Points on a hilly landscape, in no order, each with its height.
From any point a ball takes the steepest step (drop divided by distance) to one of its 2 nearest points. It stops when none of these is lower. Distance is the straight distance between rows; heights are no part of it.
rik: [113 114 110  61 113 108 109  97  62  64 128  78  85  73 117  86 120  73
 100 124 100]  (h 461)
nafer: [ 72 114 119 111  71 117  81  92  70  96  86 103  84 121  93  63 107 106
  86 100  79]  (h 265)
Keti: [ 94  87 122 104  89  85 103 108 134 126 120  99 151  79 110 107  97 118
 119 129  86]  (h 220)
dofu: [ 94 112 121 121  56 106  82 101 127 123  63 118 102 109 103 104  63 132
  93  74 127]  (h 382)
Luk: [117  55 105  66  79  88  88  93 119  53  94  92  59  97  69 102  62  98
  82 113 123]  (h 604)
Dito: [ 91  82  71 111  82 100 106 117 104 107  78  98  86  92 102 104 117  77
  87 122  96]  (h 494)
zisob: [ 95 116  94 108 131  72 128 124 137 109 114 105 100 101 115 108 143  36
 130  72  91]  (h 374)
zusuz: [ 94  98 110  74 110 119 131 108  80  49 105  72  85  69  90  76 116  83
 134 133  98]  (h 453)
tarul: [ 88 130 109 130 102  93 124 126  80 116 134  92 108  89 109 112 121  86
 116 101  91]  (h 274)
rikov: [121 101  79  99  80  64  81  49 114  88 146 121 105 104  68 119 120  95
  51 100  93]  (h 457)
Gega: [ 94  86 100  77 124 119 121 100  78 104 129  96 145 121 117  69 109 117
 100  75  79]  (h 239)
levez: [109  78 102 142 117  73 125 108 105  81 114 111  82 135 109 104 102 106
 112 116 114]  (h 295)
gukev: [ 74  59  99 163 101  87 106  91  95  83  99 119  87 134  81  91  96 104
 103 126 106]  (h 278)
famif: [105 108 108  94 111 127 141 136  69 128  96  76 129  69 111 118  91 106
  98 108 108]  (h 350)
madog: [ 93 105 105  82 105 115 151 120  83 139  83  82 130  77 119 109 115  85
  71  98  83]  (h 328)
bos: [119  94 113 113  64  93 148  71  96  90  85 119 112 117  84  95  95 145
  86  88  94]  (h 397)
Zoni: [112 120  95  83  70 143 114  94 102 138  88 100 108 113 150  84  93 113
  87  82 117]  (h 487)
Kobi: [ 89  86  79 132  93  84 134 132  98  78 115 103  95 118  98 101 125 102
 131  99  93]  (h 313)
kop: [ 90 110 107 110 116 102  83  99 122 109 158  95 135  93 109  92  79  89
 131  76 103]  (h 132)
reze: [ 95 107  96 146 106 116 123  60 108  87  50  96  68 102 102  94  89  90
 128 109 120]  (h 231)
totek: [100 123 120 131  77 134  89  64 124  95  59 131  89  96  89  83  97 114
  53  75 127]  (h 450)
noku: [127  66 113  77  86  61  60 110  97  98 102 111  99  79 122  79  93 107
 116  95 119]  (h 380)
talek: [134 132 120 108 112  59 106  92 115 116  93 120  82  75 133 121 129  88
 110 136  95]  (h 82)
purom: [ 82 109 116 112  92 119 134  59 110 104 156  94 141  84 110  75 117  97
 110 112  83]  (h 268)
nizam: [ 94  62 126  46 105 100 120 118 100  73  81  87 101 115 111  44 114  95
 115  97  92]  (h 211)
lilat: [ 73  87  89  67 115 102 114 132  52 103  72  68  94  65 108 125  78  49
 113  97 107]  (h 146)
tilip: [125 128 106  67 101 140 105  95  76  76 120  82  89  76 104  79 114  94
  59 125 115]  (h 471)
Relan: [111 131  93 126 127  92 133 131  77 100 143 107 116  70  90 141 134  98
 101 100  86]  (h 251)
tiz: [118  95 118  65  85  83  50 102 113  91  87 121 100  93 120  65  98 145
 116 106 118]  (h 384)
nat: [ 99  88  85  87 129  73 106 125 104 131  51 101  81 123 118 147 104  69
  86 112  93]  (h 124)
zitib: [ 77 146 112 111 126 114  59  97 104 114 140 110 117 114 110  98  98 128
  81 101 100]  (h 85)
sased: [107  92  86 140  78  86 120  87 158 119 124 129 116 104 110 103 118  96
 100  83 101]  (h 430)
Nobag: [ 79 113 126 102  95 117  82  96  89  53  87  80  61 103  58  86  79 117
 111 122  92]  (h 204)
bon: [100 108  57  95 112 136 135 150  75 113  91  84 100  72 116 134 109 109
 107 112 116]  (h 369)
Bib: [ 83  99 116 118  50 100  93 106 114  88 111 115 116  63  71  77 141 112
  63 109  86]  (h 378)
Gim: [101 109  66  82 100  95 112 129  64 105  97  91  75  85 119 160  84  56
  94  94 122]  (h 121)
Kiv: [103  85  94 127  70  85  79  92  70 114  91 102  90  96 109 107  75 117
 121 101  96]  (h 534)
sepip: [ 86 135 102 141 109  79  88 108 121  67 102  89  88  94  56 118 100 113
 125 100  82]  (h 76)
Gipag: [ 82  73 140  91  88 134  81 122 118 103  60 113 108  90  85  74  54 128
 114  63 127]  (h 409)
Pofaz: [ 90  97 130  68  83 120 126  65  80 100 116  73 117 107 116  83  83  85
 117  95  75]  (h 318)
gurum: [ 97 104  96 139 102 101  58 111 101  65  95 125  82  90  85  77 114 114
 123  92 123]  (h 148)
nofik: [ 87  97  99 142  45  96 109  93 135 105 102 119 109  99  83 107 101 117
  95  92  96]  (h 410)
Zov: [131  91 141  91  85  67 118  65  82  97  70 100  95 101  98 100  76 105
 132  76  77]  (h 338)
pasu: [ 80 131  80 111 107 138  55 113 127 152 122  91 121 136 113 120  73 104
  74  83 109]  (h 75)
Nuki: [ 97 106 101 107  89  66  46  53  83  66 113 121  88 108  75  88 112 130
  90 138  79]  (h 308)
Leguz: [130  96  76  98 109  91 100  87 104 106 132 115 124 133  81 128 114 127
  55  90 108]  (h 496)
temez: [126 120  93  82 136  79  99  98  76 101 145 116  98  92  88 126 152  78
  57 105  88]  (h 164)
reg: [113 117 138  98  90 100  80 113 102  95  88 119  88  79 120  63 131  84
 104  92 105]  (h 104)
Vov: [119 117 114  55  93 124  89 114 135  96  37  87  75  89  93  88  81 139
 111  84 107]  (h 153)
zit: [ 86  87  96 100  62 102  94 105  90  87 104  94 104  80  62  92 115  92
  51  87  81]  (h 393)
Dusor: [115  88  91  93  68 111  93 127  57  92 107  66  65  98 100 116  56 119
 104 115 114]  (h 449)
Vinu: [ 96 114  90  67 158  86 120 128 105  89 116  99 100  78 120 126 148  46
 130 113  99]  (h 189)
vun: [ 74  81  63 122  69 114  75  88 132  77 129 116 109  96  59  89 125 103
  61 117  97]  (h 421)
loz: [ 75  94  88  83 110 106  89 128 116  86 111  78  95 104  94  89 121  95
  81 152  76]  (h 217)
Toka: [111 112  89  60 137  86  98 100  99 160 119 100 122 110 116 139 118 101
  93 103  72]  (h 321)
tanis: [ 83  93 128 119 100 128  99  91 124 115  44 106 104 100  75  90  59 105
 117  69 110]  (h 402)
kadu: [108  95 120 128 100 111  83  77 138 109  62 142  86  97 106  83  98  89
  55  94 138]  (h 458)
kud: [121  89  98  82 106 123 135  61  95  79  98  81  99  96  89  91  72 112
 123  69 111]  (h 590)
tonef: [ 96  96  79 109  29  85 117  75 111  91 105  93  96 105  74 103  96 117
 115  82  76]  (h 383)
manek: [ 93  83  49 116  88  82 154 153  83  76  96  96  97 110  82 123 131  86
 120  72  96]  (h 327)
suf: [102  65  92  90 100 114  99  84  94  62 100 107  84 146  82  72  84 126
  79 102 127]  (h 199)
lup: [ 96 126  89 135 124  93  69  59 116  68 115  98 103  99  69 110  96 116
 115  98 102]  (h 101)
vasek: [ 72 108  96 124 106 102  91  75 131 106 105  87 130 128  75 110  75 127
 114 103  81]  (h 641)
Dif: [132 135 135 120  99  69 107  70 100 121 111 127 103  81 129 119 130 134
 100 118  94]  (h 50)
tum: [ 88 101 104 121  81 116 102  76  82  90  87  91  75 105  89  80  97  57
  87  90  83]  (h 279)
lopuf: [129 127  96  76 106 102  89 135 114  91  36  94  81  90  78 110 105 122
 106  96 104]  (h 166)
kikog: [ 98  98  84 103  90  90  78  67 140  90  88 101 127 101  76 102  79 144
 122 105  93]  (h 627)
fedin: [102  65 125  86  77  82  88  86  92 101 108  97 117 112  92  74  80  89
  98  71 100]  (h 314)
sodo: [ 94  81  67 142  79  82  93  71  75  96 130  95  90 117  92 116  95  91
 123  83  80]  (h 416)
zofo: [115  95  98 118  98 100 114 100  98  78 132  99 113  54  77 118  90 114
 117 106 129]  (h 175)
Sase: [105 116 132  91  91 103  91 108 154  86  46 109  70  90  72  85  88  88
 105  71 108]  (h 90)
Noge: [ 97  99 114 136 125 114  72  87  99  83  82 126  91  93  88  75  96 119
  92  80 135]  (h 141)
Gufer: [112 111 101  83 107  90  99 118  77 105 121 110  97  66  92  99 150  61
  52  87  97]  (h 140)
Kep: [ 76  74  97 120 124  80 120  93 106 120 157 106 139 109 110 109 108 105
 129 130  77]  (h 196)
sig: [116  67  91  76 107 105 129 112  67  95  95  74 107 107  90 115  76 100
  97  83 106]  (h 169)
Zemad: [100  89  54 113 111 111 171 137  94 108 110 102 109 113 112 147 101  75
  93  99 118]  (h 356)
Kovo: [ 77 105 100 100  87  82  57  45  99  56  88 108  71 130  72  71 101 114
 101 113  78]  (h 293)
poreg: [ 95  97 102 120 124  85 112 116 131 125 128 103 155  87  92 125  96 126
  84 116 100]  (h 179)
zer: [101 104  65  96 106  89  97 122  74 123 110  91  75 114 123 141  94  58
 116 102  83]  (h 105)
tulov: [134 111  79 100 111 113 103  85 123  96  93 107 111 112  77 109 101 121
  65  83 123]  (h 514)
fato: [ 91  89 104  98  87  99  89  92 143  69 107 105 117  92  67  75 107 142
 108 110  96]  (h 616)
sutu: [111 141  77  97 133 110 117 123  86 119 144 105 116  75  89 155 130  90
  74  78  97]  (h 222)
kibon: [104 111 101  81 156  56  76 129  91 122  86  95  89 131 101 134 108  69
  81 106  91]  (h 135)
palu: [104 107  89 108  91 125  82 102 149  85  82 126  75 104 101  69 114  92
  98  84 142]  (h 102)
ner: [ 85  57  94  59 107 125 112 136  82  85  75  86  89 111  87  55 113  86
  88 100  86]  (h 202)
kivon: [ 80  90 116 133 100  96 110  59 126 126 109 123 128 104  96 101 106  72
  75 105  92]  (h 476)
susi: [ 96  53  96  94  84 106  81  82  93  76  80 109  66 154 118  54  85 113
 110  99 113]  (h 188)
pezir: [ 86 103 109  97 111  74  43 104 109 121  93 104 133  96  89 106  86 119
  81 119  82]  (h 346)
vad: [ 99 108 111  77 154  85  66 106  97 134  88  98 131 101 117 117 105 104
  92 118  81]  (h 337)
zuvav: [ 97 101 117 107 120  92  85 104  96  81  51  90  78  64  65 111  71  99
 130  98 101]  (h 184)
bakof: [ 94 125 111 100 133  97  88  82 116 139 121 111 104 120 140 118 121 106
 100 138  80]  (h 130)
sigif: [112 105  92  92  85  74  61  81  91  82 122 107  90  84  88  95 118 128
 112 107  84]  (h 322)
dipo: [ 76 102  86 107 115 110 143 138  95 153  99  99 126  94 111 116 122  81
  97  87  73]  (h 348)
Vem: [ 97  91  81 116  98 110 119  91  96 104 150 101 134  90 110  91 120 110
 134 108  87]  (h 234)
rul: [107  77  86  65 113 107 129 153  65  50  87  91  88  67  87  75 110  82
 121  78 119]  (h 174)
faf: [110  97  96 103 116  66 109  85  99 130  89 114  93 149 123 122 104 111
 108  98  86]  (h 193)
Vug: [128 125 117  66  63 127 107  88 120  82  72 105  67  88 113  82  82 146
 118  99 120]  (h 133)
puvu: [ 89 126  77  94 123  90  94 159  91 118 109  83  93 106 103 139 104  71
 123  89  94]  (h 94)
zoka: [115 135 110 128 105 109 118 108 155  91 128 108  87 132 112 113  97 109
 102 105 132]  (h 129)
Lebeg: [ 91  93  85  50  99 122  70 115 113  97  81  61  82  88 111  91  66 103
 126 122 104]  (h 96)
Saza: [111  82  74  74  66  64  88  94  82 109 144  97  93 109 100 115 106 103
  90 128  75]  (h 475)
lofa: [ 97  89  74 135  91  77  86 103  74  79 129  89  77 112  97 103  80  95
 161 112  99]  (h 426)
fimi: [112  90  72 107 108 103 126 145  46  97 106  90 105  87  96 149 101 119
  86 119 110]  (h 388)
reve: [ 88  79 121 100  91 148 101  78 102  92  64  96  74 125 117  54  72  85
 106  96 122]  (h 187)
voma: [ 68  72  92 109  90 107  93  51  77  60  90  91  67 118  66  81  84 101
 109 127  76]  (h 277)
tafod: [ 96 127 100  62 131 102 109 121  78 163 153 103 105 113 110 144 120  62
  84  95  78]  (h 305)
feni: [114 110 117 101 111 108 108  76 110  79  92  79 118  76  96  91  76 115
 147  91  99]  (h 578)
gidon: [ 91  84 100  52 120 130 116 122  70  81  84  63 106 121  82  91  91 102
  78  96  97]  (h 190)
munet: [ 82  94  92 114 136  85 102  83 107 124 123  91 106 129 115 124 102  96
 117 149  77]  (h 156)
fiz: [104  96 109 102 129 106  74  89 112 119  90 131 101 111 119  97 101  81
  46  85 122]  (h 462)
naso: [114 121 143  92 104  90  55  60 117  81  95 103 111  58  89  89  66 106
 109  95 118]  (h 567)
vami: [107 124  88 131  95 117  92 111 154  90 117 124  84 116 117  73 130 119
  95 112 126]  (h 112)
vodot: [ 82 116  72  92 128  92 111 131 133 132 114  90 124  89 112 107 129  60
 127  77  94]  (h 370)
tuze: [ 70  85 112  73  76 124  81 101 114 103  79  74  91  93  94  76  69 100
 103 112  95]  (h 87)
zene: [139  96  78  75 130 103 114  78 108  75  76  93 100 129  71 132  91 108
  86  70 126]  (h 525)
fusik: [128 116  62 112 124 112 100 128  87  81 102 112  69  87 123 104 120 109
 115 109 140]  (h 432)
Tuzip: [ 94  86 105 120  62 129 109 107 131 129  35 100  91 104 101 100  56 108
  94  68 111]  (h 392)
mukuf: [124  97  99  97 117  87 109 115 101 107 143  92 121  65 103 125  90  86
 117  99 115]  (h 157)
Padeg: [ 87 111  72  95  71 115 116 113 105 121 118  82  88  98 114 106  96  46
  79  87 102]  (h 292)
nuvu: [103  65  95  69  87  96  87 113 136  69  94  95  89 107  70  88  83 126
  99 123 116]  (h 608)
bizi: [ 97 127 125 104  99 133 122 100 100  54 100  88  84  71  96  63 115  93
 112 120 113]  (h 445)
deta: [ 76  73  99 128 100 105 104  87 101  68  73 108  64 112  82  74  96 101
 126 126  94]  (h 262)
Tomo: [131 123  67  97 114  91  98 108  70 120 129 111  94  77  88 144 129  96
  54  91 106]  (h 192)
vodo: [104  93  81  73  72 102  96 126  77 109 134  68  89 105 105 118  84 111
  98 117  81]  (h 460)
dola: [122  93 123  99  91  72 123  89  79 101  55 112  90 120 126  84 102 108
 121  82  94]  (h 355)
Kitel: [ 97  96 134 103  69 117  73  97  76  61 108 106 106  75  62  84  78 135
  92  98 117]  (h 550)
didet: [ 78 149 103  91 118 120  77  87 116 136 147 105 122 103 135  99 126 128
  95 136  82]  (h 108)
vud: [ 97  82  78 123  93  97 171 154 102  87  87  99  97 116  83 127 108  91
  94  87 114]  (h 339)
gov: [ 93 113 108  75 103 114  88  89  83 112 147 107 156  88 121  71 109 123
  98  92  86]  (h 261)
ver: [ 96 127 108 113 113  82 105  84  78  98  99  83  96 132  88 130  89 137
 112 125  58]  (h 111)
belez: [130  98  60  91 102  81 123  81  91 118  75 101  96 114 125 124  97 115
 116  83 100]  (h 219)
Kuga: [110 120  90 119 130 126 106  94  95  62 111 113  85  88 101  74 120 102
 115 105 139]  (h 438)
fezu: [114 102 124  58  51 125  95  85  99  82  46 108  55  92 109  55 100 128
 110 106 100]  (h 152)
nelu: [116  62  66  99  49  72 133 124 103 105  70 105 107  83  91 111 102  95
 105  57  98]  (h 336)
Nit: [101  87  86  89  83 110 139 103 109 136  56  86 121  82 104 113 113  68
  84  89  63]  (h 304)
petob: [119  99  93  65 116  99 112 143  69  84 112  85  92  90 113  90 110  80
 117  78 102]  (h 165)
suvu: [120  86  83  79 132  69 118 113  96 121 115 119  98 156 137 118 113  77
 105  81 101]  (h 172)
nomor: [101  86  96 123 109  99 117  65  76  81  70 113  71  98 117  81 107  86
 124 126 100]  (h 248)
Giku: [ 92  76  72 128  85 120 161 119 101 123 103  96 115  94 110 125 102  84
  78 126 108]  (h 377)
vasi: [100 126  86 124 107 122  87 113 125 138 127 102 120 109 131 120  83 125
 104  82 122]  (h 93)
gop: [ 74 107 146 124  76  77  62 100  99  99 131 137 145 104 105  86  85 139
  92 110  91]  (h 267)
pap: [ 87 108  87 118  67  90  68  52 125  87 142 127 116  92  75  99 127 101
  46 115  90]  (h 436)
dalap: [ 98  71  90 121 140  81  94  88  77  97  87 112 119 119  95  98  99  96
 105 105  90]  (h 411)
med: [ 90 105 114 105 123  93  65 111  94  49  83  79  77  77  47 101  87  93
 105 123  96]  (h 194)
Furok: [ 90  93  61 107  67 120 147 115  80 124 107  82 122  89 109 121 100  99
  93  88  96]  (h 400)
Vuvat: [124  67 114  85 108  75  97 140  91 103  78 105 103  97 117  89  93  99
 130  89 108]  (h 375)
Ruvi: [131 108 117  57  88 102 114  95 118  76  95  90  74  82 118  82  88 113
 134 115 112]  (h 114)
rufer: [ 67 105 113  93  83 133 126  49  79  84 127  68 136  91 104  63  98 112
 118 106  80]  (h 306)
fari: [114  73  89 100  61  82 127  97 117  92  75 101  92 114  86 104  91 127
 103  80  86]  (h 358)
sagom: [ 86 138 130 141 127 108  67  68 111  73  99 126 103 112  86  89  86 132
 103  99 109]  (h 125)
Vod: [105  89 110 122  79 127 115  76 100 100  74 118 102 106  95  83  80 130
  75  89 118]  (h 433)
Rutiv: [ 98  93 100  83  76  85  73 102 121 113 112  93 110 102 105  99  97  75
 106  75  87]  (h 307)
Meda: [118 123 124 107 114  90 111 109  68 111 101 123 105  85 128  76 133  81
  96  76  97]  (h 113)
Tak: [107 131 142 132 131  95  88  81  75 129 154 118 114  60 107 130 102  92
  89 118 115]  (h 41)
zik: [ 99 106 103 117  96 100  70 127 114 103  42  95  73  95  85 106  82 125
 117 107 105]  (h 176)
suzur: [106 118 102 111 103 103  63 102  93  93 114 106 104  77  92  98 108 136
  93 142 103]  (h 335)
lazub: [ 87 133  96 102 110 119  73 126  99 100 114  67  86 127  93 101  77  93
  97  81  93]  (h 73)
tume: [ 86 105  51 112  75 103  67 115  96 121 102  97  72 113 118 105 129  84
  84 109  88]  (h 499)
tonur: [116 110 143 107 127 106  98  66 104  70  92 106 117  69  74  78  80 105
 124  69 118]  (h 571)
kub: [101 104  88  95 112 139  88  89  90 145  87 102 127 127 137  88  90 108
  62  71 105]  (h 478)
zoko: [118 121 100 138  93 117 111 116 119 129 143 108  94 116 138 115  93 113
  92 110 132]  (h 115)
Depo: [106  74  97  66  96 103 119 121  66 104  96  72  94  90 112 106  76  57
 118  86 121]  (h 154)
videm: [113 102  68 108  86  66  94 126  81 114 124 105  90 100 118 111 119 105
 122  80  83]  (h 513)
guguv: [112 100 119  50  90  92  72 102 102  97  95  77  81  87 137  83  90  91
 129 118 103]  (h 103)
fori: [126  89  86 106  94  81  83  86 116 103 130 133 107 117  70 116 119 107
  18  93 108]  (h 477)
Rek: [105  73 129  73  77  93 116  69  79 115 128  93 121  97 129  82  95  79
  87 110  76]  (h 298)
kiguv: [123 129 118 116 102  71  94 111 123 102  84 125  78  77 120  94 132  97
 103  92 113]  (h 97)
poko: [106  74 129 100  97  72 118 126 106 115  46 111 104 105 105  90  90 123
 125  77 100]  (h 367)
fubo: [ 79 115 138 110  94 104  85  72  89  61 106 102  82 109  73  82  97 133
  89 142  96]  (h 224)
kesid: [114 117  71  97 120  96  86  74  63  80 107  93  98 124  77 133  90 137
  97 110  89]  (h 181)
Zetak: [118  65 125  84  69  79  76  84 107  86  41 130  71  85  97  70  82 113
 125  99 113]  (h 173)
Lukur: [102  94  86  94 120  86  93 118  82  69 113  71  75  93 101 126  81  95
 150 124 102]  (h 434)
Kiber: [ 83  69 119 134  97 126 124  77 105  93  82  97  90 128 114  81  51  99
 130 104 131]  (h 200)
nanek: [109  88 106 115 111 117  92 103  86 112 165  90 130  71 127  95  72  82
 122  92 132]  (h 143)
dage: [104  92 133  95  94 136  82  94  62  68  94  96  92  55  85  80  77 108
  75  99 125]  (h 557)
mukug: [ 85 148 107 120 110  85 115 107 102  72 100  79  91 127  62  98 104 131
 122 115  64]  (h 42)
vep: [ 82  97 109 159  97 130 106  62 119  86  86 116  86 126 104  84  77  96
 114 112 136]  (h 215)
fas: [ 89 124 103 106 122  96 127 141  52 141 141 106 102  94 114 138 120  59
 103  84  85]  (h 290)
gove: [109  91 132  87  92 120  78  66 107  73  83 113  99  51  89  89  73 116
  83 108 142]  (h 562)
bizip: [ 95  82  86  88  96 113 107 124  83  72 101  57  70 109  92 104  76  92
 116 135 102]  (h 440)
Rig: [ 74 112 132 106  92 111  86  74 112  90  97  90 109 112  76  78  94 115
  76 106  88]  (h 249)
nuv: [117  89 118  72  92 113  97  71 103  78  89  87  83 105  76  93  66  94
  92  91 122]  (h 599)
Lefi: [ 97  87 125  65 130 113 114 111  96  93 113  92 110 126 126  66 102  95
 100 102 104]  (h 221)
kup: [ 93  74 100  82 127  76 115 109 129  98  90  98  99 113 109  87 132  51
 117  84  83]  (h 381)
kiraz: [102 106  38 107  77  95  96 114 114 143 127 108  90 116 132 115 133 100
 115  94  85]  (h 505)
Teb: [118  83 111  74 114  79 107 113 116 100  57  88  75 120 113 118  84  80
 102  96  94]  (h 110)
dep: [ 81  64 115 110 112  90  91  94  78 116  73 121 131 105 108  66 117  98
  94  87  74]  (h 398)
varef: [ 96  93  65 109  97 104 131 125  59 125 127 100 121 110  97 129 112 110
  82 101  82]  (h 415)
bizuk: [110 132 110  83 119 112 101 108  87 111 107  96  96  98 112  83 131  70
  60  82  84]  (h 126)
Los: [101 125  77  86  78  94  91 100 124 126 111  76  79 124 111 118  94  49
 100  63  85]  (h 300)
nuf: [108 122 119 121 123  74 109  79  77 125 128 118 106  79 112 124 125 107
  87 128  78]  (h 1)
vus: [ 75  61 119 105 118  75 122  95 103 104  74 103 114 124 104  59 117  66
 114  94  71]  (h 389)
buli: [ 83 120 106 125 124 101  82  85 118  69 136  93 131 103  74  80  92  97
 131  80 101]  (h 120)
tulam: [ 91  78  67 107  50 105 102  92  88 110 121  93 100 119  94  90  94  95
 100  74  83]  (h 401)
roful: [119 115 141  75  96  89 107 102 129 104  49 102  82  98 115  98  87  85
 108  82 114]  (h 100)
leriv: [109  92  79  88  63  98 122 116 102 129  64 102 109  59  98 117  94  87
  95  64  90]  (h 323)
vupug: [ 80 109 100 117  77 130  93  96 103  99 123  77  92  74  90  88  94  44
  94  97  95]  (h 285)
zevid: [ 99 103 117 100  74  95  70 104 149  73  79 122  75 114  80  69  97 111
 105  77 124]  (h 99)
Der: [130  95  56 103  91  84 111  80  78  86  95  99  87 130 100 121  91 145
 106  89  92]  (h 228)
Fizun: [ 98 106 107 142 116  85 134  72 157 126 115 128 137  98  91 119 113  93
  95  94  94]  (h 452)
Regef: [117 100  83  72  78 120 102  73 104 104  94  78  96  99 115 103  91 101
  86 129  90]  (h 263)
kul: [ 80  72 129  98  86 130 112 113 127  93  76  93 111  72  81  78  82 114
 111 115 102]  (h 70)
Fala: [ 98  95  58  50  90 129 116  98 116  95 118  67 109 104  99 104 117  92
  79 123  88]  (h 241)
Tal: [ 81 110  66  69 105 133  87 123 113  74 132  60  89 121  88  91 121  90
  80 110  91]  (h 229)
pogan: [ 75 128  73  78 119 102 126 139 109 151 102 104 124  84 122 146 132  60
 122  71  80]  (h 362)
febe: [101  91 151  93  81 108 116 111 130 102  81 101 125  87  78  86  81 124
  82  93 113]  (h 98)
lizap: [112  98 102  71  52  93  79  81 118 101  42  98  63  93 111  83  85 111
 107 114 103]  (h 163)
dek: [108 118  99  73 165  64  98  93  96 116  97 117  61 138 114 144 109  44
  79  94  95]  (h 144)
Duzi: [ 84 121 101  93 117 118  59 110 120 112 112  80 108 138  88 109  77  85
  63  84 116]  (h 65)
mulid: [102  96 132 106 109 104 122 112 110 129  97  95 152  86  93 104  81 119
  82  84 103]  (h 131)
gigub: [ 88 145 131 130 132 106  64  77  89 129 154 124 123 104 101 121  88 109
  68 122 119]  (h 64)
Tisig: [125  83  81 111  78  67 109 108  55 108  93 116  91  96 128  99 115 121
 135 101  94]  (h 523)
ret: [ 88 101  98  96 119 110  85 107  84 136  91 117 117 130 107  97 117 105
  51  98  92]  (h 470)
Riro: [ 84 124  82 103 122 104  87 152  83  90 114  86  85 130  90 109 121  95
 116  96  91]  (h 86)
zaler: [ 83 115 113 111  79 110  86  98  91  99 128 116 128  71  89  93 127 131
  58 128  93]  (h 357)
zipa: [129  93  66 101 112  95  85 124  77  95  67 104  72  95 117 119  97 109
 107  93 128]  (h 427)
mit: [114  66 129  76  97  63  96  67 101  89  64 105 101 103  94  83  81  74
 115  70  93]  (h 324)
geleb: [ 65  82 140 114  84  76  84 110 100 120 110 112 143  88 108  76 104 120
 105 114  77]  (h 247)
Liro: [102  90  83  72  61 124 125  69 124 128  63  71 104  92 106 110  84  82
  89  96  85]  (h 283)
rufu: [ 87 102  84  84 134  79 107 118  52  89  82  67  82  88  99 160  82  31
 105 111 110]  (h 136)
vum: [107  78 123 102  81 101  89  69 107  89  58 117  65 125 113  52  74  98
 120  83 115]  (h 180)
Firo: [ 69  87  86 115  59 118  89  63  97  70 104 110 105  96  57  76 104 102
  63  97  96]  (h 408)
duru: [101 123  87  66 138  87 113 125  70  99  95  95  94  88 110 123 140  67
 103  91  92]  (h 177)
Tuteb: [ 81  86 113 130 103 104  96 101 107 128  88 105  97  92 107  99 112  62
  70 119  93]  (h 488)
doz: [ 81  99 111 128  98  65  44  67 133 125 106 126 130  95  91 115  90 129
  81 122 100]  (h 359)
tude: [110  89 119  79 110  90 103  82  77 115 117  98 128  80 120  89 103 109
  96 111 104]  (h 280)
lubo: [ 88 104  92  79 149 105 113 124 123  95  93  85 115  67 124  98 142  71
 138 135  84]  (h 198)
posit: [ 93 105 121 128  68  77  62  82 133 127  91 121 110 109 113 108  69 139
  94 106 113]  (h 371)
dagik: [ 77  92  88  82 135 102 106 124 101 100  84  81 101  91 114  92 139  69
  97 148  75]  (h 207)
pugu: [128 122  91  86 145  70 112  89  79 118 119 122  81 144 120 125 122  61
 100  65  97]  (h 158)
Siso: [100  93  96 115  77 106  67 100  80  90 107  89 103  88  84  93  65 138
 109  98 112]  (h 542)
faz: [110  77  72 116 140 113 103 114  69 102  80 110 101 106 105  94  98  95
  93  94 127]  (h 420)

Two balls start at each pair of points below. Name the first point that both come to, or write none.
vad and Lefi => none
nuvu and noku => none
Leguz and Saza => sigif

Call two points neighbours if one is among the 2 nearest of the other. Go from one point of each pair to the other, from neighbour to neighbour, staying as low as possible. Name the highest point that can't be avoided.
Duzi and Sase => zoka
lup and nuf => Pofaz
Duzi and lup => Der
